Points, in no order, along strands that fork, close into loops and pass close to each other.
In the rows, zero is written as 100.
Two points are linked if the straight distance between their rows is under 30.7. Some points are linked to none.
tok: [111 149  65 108 128  93  45 120 109 110]
mel: [103  66 109  89  93 113 119  86 104  82]
solif: [140 105  94  90 126 109  98 113 130  67]
kirir: [120  81 100 132  93 104  51 125  92  42]
rane: [ 91  92  86 113 122  83 157  62  67 136]
fogan: [118  95  97 107  93  74  68 119 105  51]
Nos: [ 98  74  89 114 113  75 156  58  63 121]
Pifes: [101 137 105  96 105  97  92 120 114 116]
vuvu: [108 149  73 106 119  86  49 128 108 117]
bazo: [ 80  83 102  98  94  84 140  63  84 113]
muti: [ 63 124 105  94  83  95 108  95  89 153]
seden: [ 96 112 106  84 108 114 122  89 111 115]
kela: [ 73 110 125  96  63  59 110 106 103  99]
mer: [ 85  87 124 100  62  67  99 107 100  83]
mib: [109  95 105 109  83  65  74 122 103  56]
vekag: [ 84  68 129 132  58 119  86 103  78  74]
bofel: [ 96  90  80  63 108 123  81 120  98 171]
kol: [137  65 100  82 121 141 112  98 122  65]
piba: [106 124  98  84 121 133 104 107 115 132]
vodas: [124  99  86 108 106  73  62 113 112  45]
zinod: [122 117  82 105 109  67  67 109 119  55]
Nebod: [ 82 110  93  79  94 112  80 122  94 164]
nako: [111  93 106  81 110 120 124  91 119  90]
rov: [113  87 108  86 101 107 113 101 119  80]
Zite: [113  78 118 135  85 138  70 123  89  52]
tig: [121 100  80 112 106  73  50 104 108  37]
Mit: [124  65 100  80 118 139 124  84 116  76]
rupo: [ 84  69 128 142  66 139  91  97  75  73]
sune: [124  79 106  99  98 103  88 116 114  59]
guga: [ 88 101 104  88 101 106 130  76 105 113]
Feri: [ 95 146 100 106  93  57  77 122 110  92]
Tiga: [140  93  85 103 121  96  72 113 121  45]
Popo: [ 90  58  99 101  98  96 136  62  79  97]
nog: [ 88 104  82  88 125 138 115  81  85 162]
mudiv: [116 154  69 108 130  88  52 109 117  95]
bim: [ 91  57  95 110  99  87 142  60  67 104]
gedo: [111  70  83 110 136  96 164  61  68 118]
tizo: [ 68 120 101  91  90 106 100 105  91 160]
zafa: [122 130  77 106 121  74  64 102 122  60]
godab: [ 67 105 111  97  80  75 130  73  89 122]
dena: [ 77 106  85 110 115  98 139  68  64 158]
Zeki: [130 136  85  97 130 104  84 115 124  85]
fifu: [ 89  68 124 122  61 106  83 113  85  71]
zamen: [115  69 112 103  86 111  92 114 105  63]
Reg: [101  57  88 112 110  86 152  60  62 108]
gat: [142  96  91  96 123 106  87 113 125  55]
kif: [ 77  82 122  97  62  72 113  94  98  93]
zusuz: [130  83  98 103 104  98  77 118 111  51]
Zeti: [137  96  98  86 124 121 108 108 129  70]
zemul: [100 152  93 107 103  71  72 123 109 102]
Zupul: [112 142  92  98 116 102  84 124 116 114]
vuk: [105  78 127 139  79 142  79 116  84  58]
Deba: [ 62 124 111  95  80  83 117  89  93 140]
Zulev: [ 96  76 129 142  76 151  90 103  81  64]
rofas: [ 88  73 107  94  91  93 133  70  91 101]
seluz: [ 93  89  80  69 113 133  89 110  93 172]
silev: [119 136  93  93 122 119  90 121 120 115]
Nago: [ 75 110  99  95 105 101 134  70  91 135]
vagas: [ 93  98  85  71 103 115  74 129  99 166]
Senoz: [ 73 113  94  89 100 116 104  92  86 163]
Namuv: [104 153  84 108 113  80  63 125 109 108]
rege: [120  79 110 133  90 121  59 127  91  46]
Pepak: [102  69 102  86 106 117 130  72 100  90]
Zasuz: [ 74 110  92  99 110 104 133  70  81 147]
balaz: [ 74 117 100  87  87 103  86 118  93 164]
gizim: [105  62 118 106  80 113  93 111  98  67]
nimeg: [ 72  79 117  98  67  72 123  77  91 102]
rin: [114  74 112  87  97 115 112 100 114  75]
rezis: [ 61 117 112  99  75  77 125  82  91 132]
gam: [103 119 103  84 116 125 117  97 117 119]
vut: [ 91  71 124 118  58  89  79 119  88  69]
birub: [ 97 128 106 103  87  52  82 118 111  79]
silol: [101 111 103 106  84  53  77 119 106  64]
tep: [ 70  92 113  96  75  75 129  77  92 110]
geru: [115 128  96  88 125 133  96 116 118 126]
zote: [ 90  82 122 107  62  70  86 119  96  71]
lep: [ 80  99 101  95 102  95 138  64  90 122]
nis: [ 86 136 109  93  93  94  99 116 109 128]
lela: [ 87 101  85 114 124  89 151  66  61 151]
givo: [135  82 102  81 121 129 112 103 127  69]
kiguf: [ 84 102  90  79 107 128  94 104  90 167]
bifaf: [117 147  72 106 125  76  60 101 122  74]
zibo: [105  89 102  81 112 121 132  79 114  96]
sivek: [ 85 127 105  91 100 113 105 106 107 137]

A fork is a point with three links, a tip a point with one. Leave the first point through the second and follow the links. Name the first fork or tip that comes.
Feri; birub: vodas
Zeti; givo: Mit
silev; Zupul: sivek
bim; Popo: lep
rezis; Deba: tizo
Zulev; vuk: kirir
Tiga; zusuz: gizim

How many points has the smallest loop of links through each point below? Write - if it is on no loop.
Nos: 12
silol: 14
zibo: 6
vagas: 8
muti: -

Name the points in between on the shortest way along the links from the first point to the second, in order.
lep; silev: guga > seden > gam > piba > geru
Pifes; geru: Zupul > silev
guga; bim: lep > bazo > rofas > Popo
rege; fifu: Zite > vuk > Zulev > rupo > vekag
kif; tizo: nimeg > tep > godab > rezis > Deba > muti
